Points on a hilly landscape, in no order, each with its height.
A ball rolls from a point to the lowest of its 2 nearest points, and stops where none of them is lower. Distance is the straight distance between rows; heights are no part of it.
Kog: [153 128 137 101 162 133  99  91 119 197  97 132 135  77 134  79 177 155
 149  92 163 175 125 135 100  94 178 150 110]  h=27.1
pok: [155 173 126 137 132 125  99 123 133 128 146 170 125 118 131 113 126 122
  96 128 115 169 138 114 106 121 108 111 105]  h=60.3
doful: [134 129 104 179  68  90 131 157 139  77 177 131 117 159  96 149 100 149
 131 143 128 137 118 132 194 101 148 122 132]  h=63.8
golu: [123 115  88 111 108  97 130 167 195 117  92 103 162 151 112 102 137 175
 124  94 110 136  77 128 126  89  93 106  85]  h=71.0
kato: [174 119  42  76 146 104 181 123 118 124  78 103 123 130  68  98 134 196
 142 163 112 120  85 102 105  51 119 166  53]  h=76.3
ped: [148 103 149 121 154 152 112 117 131 169 101 141 171 137 150 110 137  76
 181  84 152 122 112 180  85 154 133 151 131]  h=54.2
Tumet: [ 99 119 172 114 121 163 150  86 106 185 131 138 180 124 135 154 129 116
 142 128  91  93 162 142  72 199  71 122 157]  h=21.2
meru: [135 148  95  90  95  86 150 133 161 131  94  83 144  85 145 114  87 144
  95  78  98 163  91 134 157 104 129 124  99]  h=76.2
dimoz: [ 93 155 140 166 137 127 129 127 121  71 126 153  82 170 122 117 169  93
  76 142 126  84 153  82 116 155 135  86 169]  h=38.7
musa: [159 143 101 164 129 154 109 121 124 144 102 198 155 141 109 122 125  91
 176 119 137 125 134 128  58 130 149 170 116]  h=60.5
Kevu: [160 159 129 121 163 115 135 166 201 115 112 104  88 133 164  83 121 105
 113  98 127 108 102 128 156 136  99 123  94]  h=69.5
Nud: [131 113  95  86 140 100 156 158 136  83 138  99 115 153  86 123 121 200
 121 188 138  80 131 116 195  65  82 169 104]  h=38.9
Rik: [140 134 132 147 124 133 109 136 153 105 158 148 119 179 138 104 121  92
 123 123 144 100 130 142 135 156 117 100 140]  h=73.0
mopib: [ 93 126 146 112 130 122 105 130 156 136  98 107 155 119 174 127 138 135
  82  90  90 148 136 108 107 164 110  84 146]  h=40.9
vasoz: [126 157 154 115 143 132 117 122 142 122 109  99 124 115 191 123 116  85
  85  94 108 112 134 127 132 181 103  99 154]  h=45.8
sefub: [157 113 133 105 135 110 126 131 110 147 160  92  87 104 134 137 102 120
 146 131 176 151 111 185 201 102 168 141 140]  h=57.4
Bet: [117 106 153 173  89 120 122 160 106 110 191 137 124 131 110 137 105 142
 128 122 157 139 122 125 171 109 159 142 144]  h=60.6
seziv: [118 122  95  83 113  87 150 150 194 119  97  68 148 119 126 111 112 165
 106 113 103 126 105 152 176  96  99 129  97]  h=73.5
Ros: [130 176 150 149  77 122 146  75  80 132 164 147 166 136 148 161  79 103
 118 169  52 132 167 117 123 181  78  88 151]  h=29.4
zefa: [101 161 149 128 135 156 150 116  96 123 127 129 117 101 191 139 121  89
  79 116  89  77 152  99 104 176  94 123 151]  h=51.6
nari: [151 123  68 115 137 126 120 144 182  81 131 142  81 168  78 128 139 136
 144 183 143 116 119 139 150 111 124 106 114]  h=21.0
guba: [131 134  99 148  68  96 119 158 169  97 149 127 148 176 110 131 105 149
 116 137 112 139 119 138 168 103 115  89 111]  h=66.6
vakeg: [ 86 129 133 181  76 132 164 122  41 111 191 152 130  83 125 178  96 143
 114 146  79 150 134  76 108 110 108 147 136]  h=45.2
matif: [105 158 112 161 131 126 123 150 135  67 122 149  68 138 109 145 154 125
  78 134 111 140 129  66 111 132 139 103 131]  h=46.3
pegek: [ 83  95 192 137 120 145 142 145  92 137 170 138 155 150 148 128 144 104
 139 106 143  66 132 136 119 151  94 135 159]  h=63.5
gor: [157 128  88 166 129 142 100 135 144 118 103 193 115 141  90 126 133 112
 168 135 149 161 127 122  81 124 173 139 121]  h=63.7
pumi: [136 146 117 156 101 138 123 124 120 123 122 166 159 161 118 148 120  96
 132 130  84 127 158 115  72 173 112 111 139]  h=19.3
gizem: [164 126  81 112 184 142 101 101 169 151  72 138 119 129 109  85 179 144
 195 134 183 131 107 159 110  97 175 159  86]  h=38.6
Banat: [165 136 115 134 125 140 106 109 137 172  91 163 189 140 125  97 129  97
 182  93 141 137 129 161  72 140 144 150 121]  h=57.2
sufuz: [145 195  91 181  95 113 126 136 106 110 101 158 150 148 102 183 110 107
 127 137  63 164 142 107  57 163 133 110 111]  h=27.7
lerez: [100 113 179 160 108 145 123 153  77 109 191 143 114 108 133 132 119 137
 107 110 163 119 123 105 146 116 130 159 146]  h=57.6
gapo: [ 98 148 145 156  64  80 138 126 125  96 142  82 142 165 165 163  90 122
  80 124  72 121 154 123 186 152 140  76 154]  h=24.9
betek: [105 162 150 138 174 164 134 117 103 111 106 142  85 102 173 140 150  78
 101 122 129  67 152  92  91 180 117 147 154]  h=56.6
Zilur: [148 137 157 125 166 137 107 142 138 106 149 144  71 144 140 122 142  88
 122 129 176 110 126 142 151 144 119 113 137]  h=70.2
zosuv: [176 162 103 103 186 131  90 102 160 169  83 147 125 102 121  66 173 144
 164 113 171 151 120 142 115  99 142 145  80]  h=33.6
dumu: [ 79 105 132 119 110 113 112 149 159 113 116  98 142 141 139 143 151 157
  87 114  81 163 135 111 126 132 123  66 134]  h=36.9
dode: [123 155 129 162 125 135 126 134  93  82 155 151  61  89 122 141 125 132
  80 140 129 155 127  66 146 124 141 131 134]  h=51.8
tif: [140  63 104 112 110 121 136 146 171 163 132  92 168 156 117 103 124 149
 192 113 172 131  95 197 146  89 163 127 132]  h=46.0
razo: [140 178 125 104  89  86 149 112 148 143 110 102 155  86 163 113  64 110
  89  94  96 166 113 142 167 134 123 112 123]  h=78.4
sefe: [172 111  72  71 153 105 161 112  97 134 106 108 108 103  62  97 130 222
 122 179 131 115  78  89 134  50 134 168  55]  h=78.5
penak: [ 92  66 178 148 159 162  91 152 127 126 138 134 112 128 132 116 180 130
 143 105 176 135 116 119 112 141 149 135 155]  h=63.1
munip: [129 139 167 124 124 101 127 153 104 150 159  80 117 129 160 162  97 120
 121 115 172 138 129 184 221 122 156 140 150]  h=61.1
zedaz: [126  47 105 125 121 134 126 158 168 115 133 100 113 159  94 118 135 153
 170 137 155 128 109 160 151 100 166 133 137]  h=40.6
gafal: [127 139 173 102 109 136 145  87 117 180 126 134 197 126 144 141  94 103
 138 115 101 136 147 152 104 185  75 117 156]  h=13.8
zenu: [130 184 144 141 122 131 110 116 106 111 163 154 100  97 160 135 111 109
  79 148 118 158 149 106 150 132 105  98 128]  h=56.8
Romo: [ 87 124 166 146 133 135 123 132 109  88 166 148  79 148 116 136 168 103
  93 151 154 113 154  98 150 148 155  99 193]  h=45.7
bapo: [152  85 133 112 141 134 114 132 147 158 116 109 154 139 135  97 133  94
 185  96 180 138  96 199 129 119 152 127 127]  h=50.5
figi: [136 101  74  96 145 117 132 153 181  75 141 110 100 168  84 126 127 165
 135 187 155  97 124 129 176  88 104 126 107]  h=30.2
Nop: [133 103 100 100 153 130 118 122 132 134 140 127  91  98  89 126 153 188
 117 163 142 177 125 120 149  81 152 124 116]  h=65.9
bubal: [134  95 125 152 145 162 105 133 130 105 116 174  82 118  85 130 145 121
 160 124 174 156 104 103  97 118 180 171 138]  h=66.8
roz: [150 179 124 161  95 118 132 136 147 116 127 170 182 179 124 116 104 108
 109 116  84 134 119 106  83 153  70  89 109]  h=7.9
furan: [109 147 172 141  78 114 157 106  98 115 138  85 159 146 177 155  82  96
  84 117  83  95 159 131 161 187 124  93 170]  h=15.6
bube: [106 153 131 159  80 136 156  85  66 139 161 142 153 104 143 192 103 113
 139 177  49 149 173 109  92 176 116 103 169]  h=35.7
Basu: [155  67  90  68 161 139 144 105 133 153 123  98 120 133  86  92 158 169
 202 159 196 122  94 177 153  70 166 156 101]  h=48.0
nin: [110  84 143 154 186 165  86 143 139 116 102 151 107 120 123 120 176 122
 163 108 167 137 123 114  92 139 166 161 136]  h=65.0
Kizo: [161  79  65 100 175 153 123 105 168 132  84 125 109 145  84  92 167 167
 202 152 180 123  99 158 111  75 179 156  90]  h=42.9
Vume: [ 79 134 129 136  96 101 118 144 146  91 135  96 119 144 153 154 133 148
  64 131  83 148 146 104 162 123 142  65 138]  h=32.5
zetul: [129 122 133 131 166 147  90 117 110 186  78 152 143  74 140 125 158 130
 157 103 143 162 162 121  71 122 187 181 125]  h=19.4
kibup: [133 160 119 152 161 156 128 136 123  98  85 145  72  98 156 135 131  79
 106 106 118  99 146  86  89 165 142 181 118]  h=61.4
Sidek: [ 93 106 217 124 107 124 148 146  95 167 174  98 175 147 167 156 115  94
 126 104 156 104 135 168 151 162  91 130 177]  h=66.1
giru: [143 156 175 132 203 150 100 123 127 134 121 151 102 146 163 117 155  66
 153 118 179  96 119 151 113 166  99 134 125]  h=72.9
pibu: [ 85 145 126 167  82 143 157 107  52 141 150 146 142  68 142 188  94 134
 124 150  55 160 157  90  83 138 110 126 140]  h=40.7
guke: [ 88 161 185 145  82 121 172  84  74 118 154 100 147 147 177 156  95  93
  76 139  79  43 166 123 165 171  98  92 170]  h=2.5
Mevi: [109 133 157 125 139 171 131  88 113 192 106 159 176 105 133 179 132 119
 167 137  94  94 191 146  58 185 102 159 145]  h=18.0
Davu: [151  85 126  90 156 115 138 132 127 163 151  79 102 125 103 127 132 140
 170 151 195 138 100 190 199  81 171 153 117]  h=53.2
Sig: [129 145 192 127 117 113 138 148 101 151 172 100 146 129 173 157  85  97
 111  89 166 118 128 176 193 141 111 150 153]  h=63.9
beb: [131 124 125 112 125 119 106 123 129 158 145 140 132  94 119 114 135 163
 111 119 122 192 130 120 136  88 135 104 117]  h=63.4
kaz: [113 163 137 164 111 136 134 112 107  98 119 159 141 182 125 134 148  88
  97 141  85  69 156  90  88 183 106  89 155]  h=28.9
vepel: [143 121  97 125  93 108 123 159 191 125 129 133 176 163 107  98 125 164
 130 121 139 143  85 140 140  78 101  97 104]  h=69.1
bika: [122 119 121  99 146 110 132 157 177 106 116  67  93 118 150 108 125 146
  94 101 131  97 107 134 196 112 114 132  99]  h=72.8
rig: [117  64 108  77 156 127 143 125 117 130 144  97  91 102  68 136 147 209
 127 202 143 152 131 115 168  72 145 149 125]  h=68.3
befe: [146 184 148 122  92 124 139  68 108 158 134 152 180 113 147 143  67 102
 115 141  78 154 154 129 112 182  75 101 145]  h=22.5
Vela: [ 86  84 192 151 139 163 130 151  88 121 172 146 114 125 140 121 156 121
 126 101 165 100 121 102 115 135 117 151 147]  h=60.7
Zul: [148  99  47  98 131 107 148 164 159 116  76  96 142 136  83 111 146 195
 146 129 114 131  72 124 105  61 121 132  62]  h=73.6
Beban: [163 146 125 147 167 135 119 147 158 107  98 141  94 125 160  97 129  90
 133  90 133 101 112 114 108 145 128 167  97]  h=65.8
sudi: [121 142 138 127 142 146 107  98  99 203  98 161 188  78 135 146 135 116
 163 117 112 136 180 130  54 144 148 179 134]  h=10.0
bos: [139  64  85  59 165 123 158  98  99 155 123  83  87  90  69 126 148 196
 174 207 137 155 134 137 146  76 176 157 126]  h=70.7

For each start below, name the point where the ball stops.
vakeg => gafal
golu => lerez
pibu => gafal
zefa => guke
Sig => sudi
Kizo => sudi
bika => guke
razo => guke
